Points on a hilly landscape, in no order, each with its height.
A climber steps from a point to the highest of its 4 nearest points, and stops where none of them is higher. Distance is the straight distance between rows; heights are no part of it.
(329): [ -4  17 -30 -57 -15 -37  31  24 -14 -21 -21  11  23  25   1 -14  17  15
   8   6   2 -32  30  20]  (h 289)
(698): [-32  17  33  45   0  13 -23   9  15 -12  12 -23 -15  15 -23 -23 -38   4
 -25 -34 -16  60  -2 -13]  (h 695)
(67): [-13  24  49  -2  15 -20  -9  18  13 -22  27 -35 -15 -21 -18 -37 -13   1
 -21  -5 -61  43  -8 -30]  (h 722)
(1525): [  8  41 -29 -17   5 -13  15 -16 -11   3  18  -2  14 -27   4  -6   1  -1
  -8 -11  49  24  20  45]  (h 519)
(973): [-36 -40  -7   9  -3 -17  -8 -34  -1 -30 -22  -3 -15  -4 -29 -15  43  14
   8 -31   5  40  23  -2]  (h 653)
(293): [ 27  20  33  -1 -19  17 -12   1 -17  31 -34 -10  49  29 -33   8 -22   3
 -33 -12   8 -62   4 -11]  (h 799)
(681): [  3  34 -12   7   4   1  17  11 -21  -5  50   8   9   7  21 -23  -4  14
  -4  40 -18  33   0  45]  (h 302)
(205): [-13  31  15  10   6  -7  -6  10  30   3  -7 -34 -27 -86   8  23 -26 -26
   3  -6 -69  39 -22   3]  (h 310)
(69): [  1   9 -26   7  28 -26  32  -4   9  -2  30   5  27   1  20  37 -17  11
  22   7  35 -51  -9   9]  (h 493)
(1777): [-11   2  30  26   3 -14 -10 -11  28   0 -29   1   5 -16  13  32 -19  25
  -7  63   9 -67  -6 -70]  (h 344)
(1815): [ 39   7   0 -28  -2  12  -9   1 -26  19  39 -17  -6 -16   9 -24   1 -18
 -38  27 -60  56   9   2]  (h 240)
(1742): [ 19   4  11   6  -3   7  -6   7 -10   9 -33  -7  28   6 -33 -21  20  21
  24 -36  18 -12  41 -12]  (h 785)
(875): [-31 -25   6  30  -1   4 -14 -33  11 -16 -25 -21 -10   1 -32   0 -15   6
 -37 -72   4  43  19  -1]  (h 776)
(700): [ 48 -10  -1 -13  11  27 -10 -16  10  19  15 -33  10 -13 -24   3  16 -47
  17  -8  33 -16 -36 -17]  (h 626)
(1336): [-15 -67  25  10  28 -36  13 -49  27   5 -10  48  -6   0   9  38   9  35
  35 -17  -3  20 -16   1]  (h 618)
(1235): [-28 -42  22  -2 -34  19 -18 -19  -2   5  -3  10   1  26 -24 -10  23   1
 -32 -66 -20 -11  40   8]  (h 918)
(48): [ -9  19  17  26   2  -4 -11  15  15   4 -55 -16 -23  25  11  -6  28   1
 -32  68  -5 -54 -13 -20]  (h 513)
(112): [  6  24  33 -11   5 -18   7   5  10   3  40 -24 -16 -27  -1 -45   8  -3
 -28  14 -73  37   5 -11]  (h 588)
(1415): [ -1  -4  13  33  27   6  -7  27   8  -9  -7   8  41 -19  15  39 -13  35
  31  19  22 -53 -25 -54]  (h 578)
(731): [ 45  14  -2 -64 -27 -15  25  -1  11  -9 -18 -13  13 -21 -14 -15  21   5
 -11 -12   9   4  50  27]  (h 625)
(627): [ 17  -2  23  46  18  42 -18  31  -8  12  28   0  23   2  -4  10   7  -9
 -16 -10  29 -71 -50 -13]  (h 644)
(1344): [  8  33   6   1   7   9   8 -13  10  16  25 -26  12 -22  14 -31   3  14
   2   8   0  62  -2  25]  (h 461)
(460): [-15  -5 -54  11  16   4  16  22  -8 -15  24  12 -61   2  39  -1   6 -38
  29  13  42 -14 -35 -22]  (h 601)
(1847): [ 64   1  17  39  13  24 -21  17 -16   5  26  -7  -8  10 -19 -24  17  -3
 -21  31 -26  38  -1   8]  (h 294)
(1798): [-13   8  15  53  21  33 -14  48  -3  -6   6  18  40 -11  10  35 -15  25
   6   8  28 -67 -31 -39]  (h 641)
(824): [ -3  24 -40   0  23 -12  -5  15 -34 -19  35  14 -18 -13  13  -1  -5 -31
  11  21  53  29 -23  34]  (h 392)
(411): [  7   1  -6  17  19  -8   7   1  25  -4  25 -10  42 -13  14  25  16  11
  20  24  24 -57 -35 -27]  (h 592)
(31): [ 48   9  -4   9   3  24 -16 -14  14   8 -14 -37  12 -57 -21  31   1 -37
  14 -14  13  31  33  11]  (h 577)
(1317): [ 24   1 -27 -34 -14  25   7  14 -32  -3  42 -18 -14   6   3 -12 -32 -38
 -39  10   9  47 -26  15]  (h 724)
(1405): [ 10  36  -2 -25   2   2   6 -19  11  28  13 -35   5 -61  27  -2 -12  -5
 -26  -4  -5  68  14  23]  (h 570)
(911): [-31  -2  21 -10  -2  -2 -65  37 -41 -20 -32   5   5  42  31  18  17   9
  24  27 -15 -15  -9  24]  (h 541)
(795): [-36  -6  13   3   0  -6 -42  31 -10 -44 -48 -24 -14  52  44  30   2  11
   3  50  10 -15 -28 -13]  (h 714)
(1096): [ 52   7  -5  -3   0  17  -9  -2 -29  10  38  -5   0  10 -13 -25  17  -3
 -31  45 -40  40  -8  13]  (h 386)
(1354): [ 54   3 -17 -47 -11   3   4 -33  17  10   1 -22  12 -33 -22  14  12 -31
  -5  -9  33   5   6  10]  (h 911)
(25): [-27  21  35  14  24 -18 -23  14  18 -13  -9 -48 -20 -27 -26  -2 -47  -3
 -15 -36 -41  56 -16 -26]  (h 624)
(98): [ 33   4 -27   6  24  14   7   5  13  -4  45 -11  24  10  10   4  23   1
   7  18  27 -18 -48  13]  (h 398)
(1374): [ 43   4 -34 -28 -21  10  19  -4 -41  25  15  -7  -3  23 -40 -24 -43 -21
 -49  28 -20  21 -11 -36]  (h 40)
(800): [ 20  -8 -49  19  20  -6  19  11 -20 -16  37  24 -13  29   9  12 -14   1
 -27  52  -5 -12 -28  28]  (h 346)
(1752): [-12  13 -47  -8   1  -3   4   2  -8   3   3  11 -55 -13  27 -27  12 -44
  33 -17  62 -11 -22 -36]  (h 518)
(1289): [  4 -51 -36  35  48  -5  22  33   7  -3  32  18 -69   6  42  32 -29 -17
  -7  33  12 -24 -13 -10]  (h 491)
(1669): [ 12 -15  27 -25 -28  14  -8  27  -2  -7 -44 -22 -16  -1 -20 -18   8  -3
  13 -38 -28   2  72  10]  (h 677)
(1260): [  4  25  21  19   3 -12 -21  18 -12   6 -40  -3  20  16 -31  -2  11  11
  -5  21  21 -78 -10 -32]  (h 656)
(1109): [-21 -18  18 -11 -19   4 -44  23 -37  -6 -30  19   5  37 -14 -19  26  14
  15 -17 -20 -22  29   8]  (h 399)
(446): [ 36  -2  29 -21   7   1 -23   3  -3  25 -47 -25  -5  -2 -43   0  13 -62
 -14  14  -7 -57  -1   2]  (h 727)
(1017): [-27 -45 -11 -19 -15 -24  17 -43  -2 -29 -18  19  -4  13  -4 -12  44  16
  40  -8 -14  14  27   6]  (h 617)
(1804): [  4  30 -24  20  39 -23  23  19 -23 -17  38  20  -2  -3  26  22 -26   2
  32  21  37  13  -4  40]  (h 539)
(1748): [-30  20 -43  -6   7 -23  -1  -9  -3  32  14  18 -37 -12  17  14  14 -36
   9   7  30 -72   5 -22]  (h 356)
(819): [ 36 -18 -24  31  28   4  26  26  22 -20  35  14  20  12  22  23   9  17
  -5  51  -5 -27 -43   1]  (h 510)
(775): [  8  10 -26 -55 -13 -30  -1   7  -4  12 -20  25 -39  -1 -11 -15  15 -57
 -28 -17  33 -51   6  19]  (h 373)
(1616): [-13   0   7  58  10  35  -4  28   2   8   5  35  27  21   3   1  -1  38
  37 -24  16   4  -7  -3]  (h 575)
(1079): [-15   4  12 -22  -8 -23  27 -29  17 -16 -50 -49 -29 -57  -4 -10  -5  14
 -23 -34 -12  60  22 -14]  (h 580)
(939): [ -4 -14   7  52  16  50   1  54   4  -3   6  61  16  16  23  22 -25  47
  35  -5  -9  -9 -14 -12]  (h 571)
(1261): [  5   5  28 -14 -31  25 -32  29 -40   6 -47  -4  28  66  -2  -2 -17  13
 -37  -4 -15 -40   3   9]  (h 726)
(330): [  4  -5 -15  10  16 -14  26  -6  13   1   5   8  49   7  24  30  -7  47
  49   8  21 -22 -12 -18]  (h 436)
(49): [  3  16 -46 -34 -11 -22 -16   9  -4  35 -33  26 -57  -7  12 -28  18 -52
  16 -20  39 -33   9 -29]  (h 445)
(1143): [ -6 -33  -6   7  13 -15  22 -30  11  16 -12  37  20  16  33  24  -7  53
  56 -12   1   8  -6 -20]  (h 602)
(1351): [  5   0 -43 -21  -6  27  16 -14  -7  14  34  -8 -29   4  14 -17 -12 -43
  -3 -21  55 -16 -33  -1]  (h 381)
(1638): [ 56 -22  -9  -4  -2  49 -10   4  -5  -8  22 -39  -1  -6  -7  14 -12 -48
  -1  16  -5  52 -25  -3]  (h 773)
(1735): [ -7 -33  27 -18   3 -31 -40  10 -28 -18 -33  24  -7  33  49  45  16  28
  23  44 -35 -23  12 -15]  (h 423)
(1331): [ 26  -9 -30 -29 -44  50  28 -13  12  -3   9 -33  -7 -21   6   6 -42 -65
   2  -6  23  28 -30 -20]  (h 254)
(1841): [ 37  17 -26 -41 -26  -4   8 -27  -5  12   1 -13   1 -58   7  21 -19 -27
 -32 -19  36  36  26  28]  (h 689)
(1836): [-19  10  10  36   8   7  10  -6  16  -5  10   1  11   7   5 -31   9  35
  41  13  -2  56 -10   0]  (h 511)
(716): [-26  11   0  -7  -4 -46  24 -11  15  12 -15   0  -4   8  17  36 -21   8
 -23  52  -2 -74  11 -29]  (h 337)
(328): [ -5  16  50  12  17 -23 -15  34   0 -34  16 -34 -19 -19 -29 -13 -41  -4
 -27 -35 -72  18  -5 -31]  (h 645)
(1583): [  5 -15 -66  19  13  12  25  17 -21  -8  31  16 -44  36   7  -8 -18 -15
 -26  32   7 -14 -40   0]  (h 128)
(1305): [-34  13  40  43 -10   7 -24  17 -13 -36  31   3 -10  32 -34 -26 -31  16
 -45 -19 -40  33  -5 -29]  (h 700)
(1311): [-30 -49  10  17  -5 -18 -11 -24 -17 -15 -26  48  -5   7 -11  12  48   9
  45 -14 -20 -19  24   2]  (h 616)
(546): [ -1  -7 -33  20  47 -19  24  15  -1 -20  45   8 -33  -5  32  41 -17 -24
  21  16  41 -32 -18  11]  (h 888)
(93): [  9   6 -39   2  23 -19   2  36 -62 -19  40  30 -34   3  -4   0 -12 -27
   1  54   4  24 -16  19]  (h 251)
(442): [ 54 -23  -7  36  25  30 -10  33   3  -2  28  -1   1  16 -13   1  32 -11
 -11  19   5 -14 -53  -4]  (h 920)
(13): [ -4   8  11 -47  -8 -15 -19  40 -21 -20 -44 -17  15  39  -1 -17  25  11
  15  23 -13 -25  -3  -3]  (h 326)
(1782): [ 12  13 -14  22  23  -4  39  16   8 -13  34  18  18  19  47  17 -33  38
  26  28   3   9  -3  28]  (h 382)
(1242): [-49  -9  -3  13   2 -19   2 -36  15 -18 -15 -16  -3  -1 -21 -28  10  24
   7  -8   0  67  -8 -12]  (h 569)
(1034): [ 32  13  24  39   8  39  -4   7   9  25   6 -23  28  -9 -19   3 -16  -4
  10 -38  20  20  27  14]  (h 477)
(1226): [-37 -35   6  51  14  27 -16   0   7  13  -1  65  10   7   7  30 -10  29
  47 -27   4   6  -8  -7]  (h 614)
(452): [ -7  14 -26 -38   0 -43  26   0  -4  -9 -15   1  30  15  -5  13  11  15
   8  17   6 -65  11  -3]  (h 333)
(955): [-24  11  25  45   5  10  -5 -13  22  -2 -21 -44  -8 -19 -17   7 -64  -8
 -24 -51 -18  46   7   1]  (h 649)
(356): [-22  26 -18 -31  -9 -12   0   3  -4  49 -27   0 -39  16  48 -12  22 -33
 -47  37 -12 -50   3  13]  (h 338)
(726): [-40  10  26  28   5 -10  -9   3   9 -27  19  -4 -11   9 -15 -36  -7  19
   9  20 -30  64 -19 -22]  (h 501)
(494): [-49 -32   8  49  10   5  -2 -28  19  -9  17  61  24  12 -32  47   8  16
 -14 -26  16  12 -14  20]  (h 719)
(1013): [ -9  10   4  27 -12  35 -18  13 -25  33 -17  32  52  16  -7  12  -4  46
  10 -27  21 -41   3 -26]  (h 515)
(1291): [-39 -42   8  46  15 -11  -3 -32  17  -7  -2  45  -3   8  -6  29  10  17
  43  -8   7  38 -20  -5]  (h 665)
(1320): [ 13  19  -7 -39 -26  -9  42 -27   7  -6 -32 -16   0 -26  -1 -31  17  23
  -7 -25   9  38  51  13]  (h 599)
(1853): [ 15  25  26  -9   9   2 -12  12  11   6  24 -37 -23 -55  16 -10  -8 -25
 -16   7 -80  47  -2  -5]  (h 434)
(985): [ 36 -16 -35 -19 -27  36  -9 -24  20  -4  -8 -34   7 -57 -23  40 -12 -53
  19  -1  24  22   0 -12]  (h 629)
(1751): [ 18  15   3  17  16   3  -7  12   2   8  -9  -7  41  -2 -21   0  22  23
  31  -1  31 -35 -10 -17]  (h 832)
(641): [ 12  12  15  58   4  57   0  44   4   8  28  29  30  31  -3 -10  -2  32
   8 -19   5   5  -9  10]  (h 555)
(940): [-42   1  17  52 -17  35 -12  -1  17  -3  28  19   1  38 -19 -10 -25  18
 -25 -35  -7  46 -15  -4]  (h 725)
(654): [ 48  -1  23 -34 -12   7   0  24   4  -3 -44 -29  11 -22 -33   8  12 -20
   8 -15  -6 -11  57  10]  (h 766)
(1307): [  0   7 -27  -6  12 -37  36 -12   4  -1  -4  10  38  10  20  33 -17  35
  38   0  26 -38  13  -6]  (h 506)
(684): [ 22  19  33  22   7   9 -34  -3  -6  36 -14 -14   5   3 -32   1  11 -24
 -13  -1  24 -78 -24 -26]  (h 742)
(1668): [-54  25  16  12  13 -34  37  11 -21  -9  39  23 -19   5  14 -14 -53   9
  28  30 -16  44  15  29]  (h 408)
(1027): [  4 -16 -57  23  24 -14  17  28 -33 -19   7  24 -63  17   5  -1 -22 -21
  -4  55   4   6 -33  -9]  (h 343)
(1408): [ 20 -11  18   1 -30  26   2  -6  -3  31 -34 -11  45  16 -25  -3 -15   9
  -8 -53 -10 -18  55  -2]  (h 770)
(1457): [ 22  -6  13   8 -21  22   4   0   4   3 -41 -27   8 -19 -26   5 -11  -3
  -1 -48 -14  -5  78   3]  (h 757)
(613): [-43 -32  15  11 -23  19  -4 -38  -2  18  -4  48  34  16 -24   6  37  16
 -25 -46 -13 -20   3   4]  (h 851)
(916): [  0 -45  38  12  39  13  25  18  48   2  29   5  18 -25  54  28 -37  20
 -36  40   5 -50 -20 -54]  (h 35)
(266): [-81  35  -4 -13  11 -42  23   4   5  -9  26  -7  -5 -21  -2 -32 -33   6
 -13  -9 -13  57   9  13]  (h 500)
(1561): [ -7   7   5   1   2 -32  -4   3   7  -4 -40 -11  18   7  -2  23   5  23
   2  50   0 -70  -9 -50]  (h 509)
(846): [-20  26  -6 -59  -7 -39  21  35   0 -12 -21  -6   5  29   8  -3   8 -12
 -18  29  -2 -59   0  18]  (h 376)
(1002): [ 21   4 -34 -45 -43  17  19 -22  12  40 -14   5 -28 -10   7 -13 -31 -63
  11 -36  37 -32   0 -22]  (h 503)
(384): [-42  32  23 -10   6 -22  14  -1  15  -7  39 -20  -4 -11   0 -49 -11  18
 -18  16 -46  56  -5  -1]  (h 590)
(424): [ 12   8 -27 -59 -17 -14   0 -21   8  42 -13   3 -20   1  -3 -11   7 -50
 -23  -7   8 -58 -11   4]  (h 449)
(1680): [-45 -29   0  40  -3  12 -19 -27   8   1  -7  14   2  21 -32 -10   4  12
 -12 -55  16  31  12  -3]  (h 729)
(1719): [ 33  21 -15 -17 -23  -3   4 -30  11   8 -27 -31   1 -85  17  37   4 -15
 -14  -2  -8  52  27  16]  (h 746)
(1335): [ 23 -20  -5  15  38  -8  37  28  27 -13  38   9  25   9  52  44 -39  39
  11  19   8 -27 -20   1]  (h 713)
(927): [ 21   5 -28 -48 -11   9   3 -35  13  34  15 -15  -7  -3  -5  -7   9 -42
  -4 -16  29 -40 -30 -15]  (h 435)
(649): [ 23   8  -3  28   4   3  29  13   5 -16  33  22  14  22  24  -8  -6  41
  21  54 -31  18 -15  25]  (h 239)
(389): [-29 -22  18 -60 -28  -1 -34  15  24 -20 -13 -11 -33   5  -1 -29  38   2
  35 -23 -27  30  32  15]  (h 476)
(1795): [-16 -59  66  15  22 -36   0 -23  -7  -8 -26  65 -13 -10   1  39  29  26
  20 -13 -15 -38  13   1]  (h 564)
(1379): [-42  27   5  -4 -11 -13  24   8  19  -4 -35 -29 -22  28  55   2  16  -3
 -33  67  -4 -46  -8   8]  (h 428)
(1353): [-11 -12  12  18  -2   0   7 -22  11 -15 -50 -43 -31 -39 -18  -1 -19   0
 -14 -51  -9  42  36 -11]  (h 691)
(1329): [ 25   6 -48  -1   3  -7   3   5 -56  -1  39  28  -9  23 -15 -17 -10   6
 -36  49 -17   9 -10  18]  (h 73)
(730): [ 41  20  -5   2  21  19   2  -7   9   6  29 -26  28  -6   3 -13  23   8
  13   7  25  33 -16  22]  (h 320)
(1117): [-17  -2   6  24   4   1   5 -25  15  -2 -21 -18   3  -9 -21 -34  18  22
  19 -28  16  57  14 -11]  (h 560)
(854): [ 41  12  22  -4   6  -1 -14  16 -16  15 -36 -18  26   6 -47  -4  13  -9
   3 -19  20 -39  27  -8]  (h 897)
(1624): [-13 -13  -8  15  29 -16  25  -2  27  11  44  -1  -4 -16  43  41 -27  -1
   0  20  27 -76 -16 -19]  (h 260)
(604): [ 19  -5 -46 -15 -57  55  15 -10  33  -7 -10 -36  -6 -51 -10  11 -30 -59
  20   5  15  18 -23 -28]  (h 417)
(986): [ 34  18 -27 -49 -18 -41  -4   9 -11 -18 -20  27 -32 -27 -22 -12  21 -41
 -19 -20  60  -8  19  27]  (h 315)
(590): [ 35  13 -19 -23   9  19   2  -7  -6   6  47 -18  12  -5   8  -8  -2 -14
 -17   7  26  42 -18  30]  (h 484)
(749): [ -3   0 -23   4  10  -2   5 -18  19  16  34  -7  14  -4  13   8  24  -8
   4  18  20 -69 -47 -23]  (h 433)
(541): [ -8 -40  16  10 -14  14 -15 -53  32 -15  -9  -6  28   6 -26  26  18   7
 -60 -65 -17  23  -4  -7]  (h 789)
(1467): [-42  35  12  -1   2 -31  29  15 -19 -10  56  13 -10  -9   5 -41 -19   7
 -13  24 -48  27  20  24]  (h 482)
(1155): [ -5 -13  16  18 -18  20   1 -17  -1  15 -31 -10   9   7 -23 -13  -5   5
  -4 -68   1  10  56  -7]  (h 830)
(135): [ -1  22 -21  -5  12 -29   4  29 -68   2  50  35 -20 -13  -2 -21  -1 -11
  -7  41 -32  17  25  29]  (h 211)
(1493): [ 23   7  13 -41 -46 -11  34 -12  22 -30 -39 -29 -35 -50   9   1   7  14
  -5 -23 -27  42  55   2]  (h 499)
(1363): [-30 -11 -17   7   5 -24  38 -40  11   5   1  22  10  18  28  11 -27  39
  47  -4   6  34   7  12]  (h 514)
(368): [-28  -6   3  43 -14  68   6  22  18   9  25  60  20  40   3   3 -15  43
   8 -19 -15  10 -26  -5]  (h 549)
(1163): [-52   3  45   4   7 -16 -63  10 -18   1 -22  16  -5  23  36  16  21   1
  35  19 -13  -7  -1  56]  (h 479)
(1100): [-19  45  -8   1  20 -18   4  25 -30   1  40  18 -10 -22  17 -25 -13 -12
   2  20  15  51  14  52]  (h 362)
(280): [ 14  10  10  10 -26   7  17  -1  18 -25 -55 -35 -33 -62  -6  17   1  -5
   6 -32 -27  22  63   5]  (h 591)
(258): [ 12  20  37  11   1   0 -22  29 -22   9 -58 -22  -2  36 -27  -7   3  -9
 -33  24   2 -66 -13  -8]  (h 589)
(1468): [ 36 -12 -48  -6   1  17  11   3 -26   0  31   3 -10  35 -11 -18 -14 -10
 -40  45  -6  12 -40  10]  (h 88)
(455): [ 49  -7 -15 -23   3  34   3  -3 -15   1  39 -29   1   7   3  -2   0 -24
 -21  18   8  44 -30  15]  (h 735)
(1312): [-43  -9   4  34  -3  16 -25 -32  26 -13  26  26  28  28 -31  26   0  17
 -53 -40   5  47 -22  10]  (h 753)
(1384): [-61 -16 -27 -11 -11 -34  41 -53  -3 -20  -7   7  -2   3   1 -15  -3  22
  13  -8   9  50  21  18]  (h 543)
(932): [ 16  12  20  -7   7  -8 -31 -21   8  42 -25 -20 -16   0 -15 -12  29 -34
 -14  21   0 -67 -24 -23]  (h 654)
(817): [ 20  20  -9 -63  -4 -31  13   6   8   2 -17 -10   8  13 -14 -15  29 -17
 -20   9   6 -49  -2  20]  (h 460)
(71): [ 28  16   1 -24  -3  20  -9  -8   5  20  27 -35   4 -56  36  12 -14 -26
 -17   9 -24  72   2  19]  (h 437)
(1806): [  2  23  44  59   0  27  -4  25  -6  -9  18   5 -17  18 -24 -47  -7  17
 -16   5 -37  36   9  -5]  (h 666)
(34): [ -1  12 -51 -20  -1   5   6 -10  -8   4  27   6 -30  -5   6 -10  -4 -47
  -2 -24  63 -16 -27   5]  (h 438)
(1473): [-49  15 -17  11   2 -16  37 -31   6   2   8   3  16   5  15 -23 -13  29
  22   8   8  55   6  19]  (h 465)
(1481): [ -8 -30 -18 -21  -4 -32  21 -25 -12  -2 -27  30  17  23  19  17  19  40
  47  -1 -14 -20  24 -15]  (h 758)
(967): [-50 -38 -16   9  -1 -31  25 -58  10 -16 -11  21   3   7  -6   3  13  22
  27  -2   3  52  -6   5]  (h 600)
(638): [ 19  31 -28  -8  15   3  16 -15  -2   2  36 -12  29  -6  11  -4   4   5
   3   7  37  21 -10  37]  (h 380)
(165): [ 17   7   4  43  31  19  -5  36   8  -9  10  12  40   1   2  12  14  31
  37   8  21 -20 -34 -16]  (h 705)
(1037): [ 13  19  -6 -35   1 -23  -3 -21  13  28 -13 -14   4   6 -16 -10  30 -21
 -19  20   6 -72 -21 -12]  (h 559)
(1502): [-42 -11  52 -20 -35  19 -54   4  -9  15   4  16   8  34  14 -17  15  -1
 -13 -20 -35 -16  14  54]  (h 400)
(834): [-30 -27  -2  33  -7   4 -17 -11 -24  14 -27  49  15   9 -19   6  16  26
  31 -32   5 -19  14  -8]  (h 562)
(18): [ 29  -6 -28 -27 -23  36  38  19 -19   0  10 -26 -19   9  -6 -17 -52 -52
 -41  20  -8  38 -25  -8]  (h 336)
(847): [-32  32  -5 -15   2 -17  32 -28  11  12 -12 -20   2 -36  11 -35 -10  18
 -22 -18  11  63  22  14]  (h 794)
(1297): [ 45 -18 -19  -4   9  35   2   4   1   0  38 -21  -1  19   0   1  13 -24
  -5  12  10  11 -54   6]  (h 636)
(1822): [ 23  20  -1  20  12  14   7  10   2  -4  33  -5  13   9  14 -27  19  25
  11  32 -12  43 -16  27]  (h 323)
(1856): [-11  -9   1  22   1 -12 -31  17 -30   3 -44  28  27  12  -5  25   5  40
  31   8   6 -49   8 -44]  (h 471)
(1118): [ 13   4 -35 -34 -28  -1   6 -13   1  17  -9  11 -48 -17  -8 -18 -22 -60
   5 -36  61 -10  -6  -9]  (h 554)
(794): [  1 -30  15 -23   6 -37 -11  -8   4   2 -35   8  16  15  28  55 -27  48
  -5  36  -1 -40   8 -64]  (h 245)
(107): [-36 -20  70   5   7 -28 -28   7 -13 -19 -19  46 -17  15  29  25  27   9
  39  18 -32 -30  10  30]  (h 525)
(1138): [ -1  28  29  38  11  20  -5   6  16   2  14 -23  -2  -2  -4 -38   4  17
  10   3 -11  61   0   0]  (h 593)
(246): [  2  16  17  49  17  30  -5  18  12   5   5  -7  13  11  -6 -26   7  24
  28 -15  14  36   5   5]  (h 532)
(1185): [-15 -46  44 -33 -55  24 -29 -22  34 -15  -3 -18   3   8  -3  13   9 -14
 -26 -50 -68  -9  28   9]  (h 778)
(211): [ -2  17  26  49  17  18 -22  20  -1  10   5  -5  27  -6 -11  16   1  10
  -3   4  33 -81 -33 -34]  (h 675)
(1146): [-71  -2  58  -6 -17 -12 -50  11   4 -10   7  23  -1  23  -1  -8  22  -4
   2 -13 -20 -20   8  60]  (h 431)
(1223): [  5 -58  22  -6  34 -19 -15 -27   7  26 -12  51   9  -8  47  40  -2  62
  32 -17  -5  -9  -6 -38]  (h 527)
(707): [  2  27 -35 -42  -2 -41  25  -2  -3  -4  -3  11  16   5 -13   3  13  -7
 -10  -3  35 -54  16  25]  (h 372)
(128): [-10 -39  22  10   4 -20 -42  -2 -33   1 -44  49   7  15  22  45  14  34
  28  16 -26 -39  21 -26]  (h 469)
(377): [ 37  -7 -31 -60 -43  -7   9 -20   6  10 -14   4 -20 -24 -19  15 -19 -56
 -24 -22  35  -7  14  18]  (h 690)
(1552): [ 38   9  35   2   2   2 -23   7 -14  27 -33 -18  18   7 -44   1  -4 -30
 -11  -5  17 -68   1  -6]  (h 811)
(602): [  7  -6  11 -59 -27  -7  -4  18   0 -14 -34 -13  -1  13  -6 -36  31  21
  25 -13 -17  14  47   5]  (h 573)
(1392): [ 57 -16 -36  33  16  10  -8  13   2  -8  25  21   0  27 -16   0  20  18
 -21  58 -20  -7 -47   1]  (h 723)
(919): [-30 -24   4 -52 -20 -13 -22  13  -4 -23 -16  10  -8  25  13 -21  46  11
  46   2 -35   6  19  16]  (h 478)
(373): [-49 -14  31 -25  -9   0 -61  24 -17  -2 -13   7  -9  26  13 -17  34  -1
  39   1 -25   0  12  34]  (h 457)
(1592): [-16 -46  16  -6 -33  10 -15 -31  11 -32 -10 -17 -21   7 -22   9  -3  -1
 -40 -76 -26   1  43  12]  (h 850)
(1517): [ 31  -3  15 -14  10 -17   7 -12  -4   4  29  -9 -24 -52  -9 -23  12 -23
 -32 -16 -97  11  17 -34]  (h 412)
(1313): [-11  12 -19 -57 -39 -12  30  -9   6 -26 -16   4 -15  -3  12 -38  17  23
   0 -28   3  30  58  21]  (h 497)
(1452): [ 33  20  14  13   8  16   1 -21  21  15 -18 -40   6 -49  -4   0   7  -4
   9 -14   6  54  30   8]  (h 576)
(793): [ 29 -21 -18 -19 -19  46  -1 -23  21  19 -10 -31  -7 -30 -23   8 -13 -73
  31  -7  14 -17 -23 -30]  (h 422)

Call two points neighbours if one is among the 4 nearest of the other. Go from one point of each pair to the other, from neighbour to neighbour, staying as high as possible. Name the lowest point that can't be avoided.
(847), (1751) => (1320)
(1235), (1481) => (1017)
(854), (1638) => (1297)
(442), (67) => (627)
(1719), (854) => (700)
(1719), (1335) => (819)
(67), (1751) => (328)
(1354), (1719) => (1841)
(1235), (854) => (1742)

Where does a climber stop that starts at each point below?
(1806) => (1235)
(641) => (1235)
(1336) => (1235)
(329) => (854)
(939) => (1235)
(775) => (854)
(794) => (854)
(716) => (854)
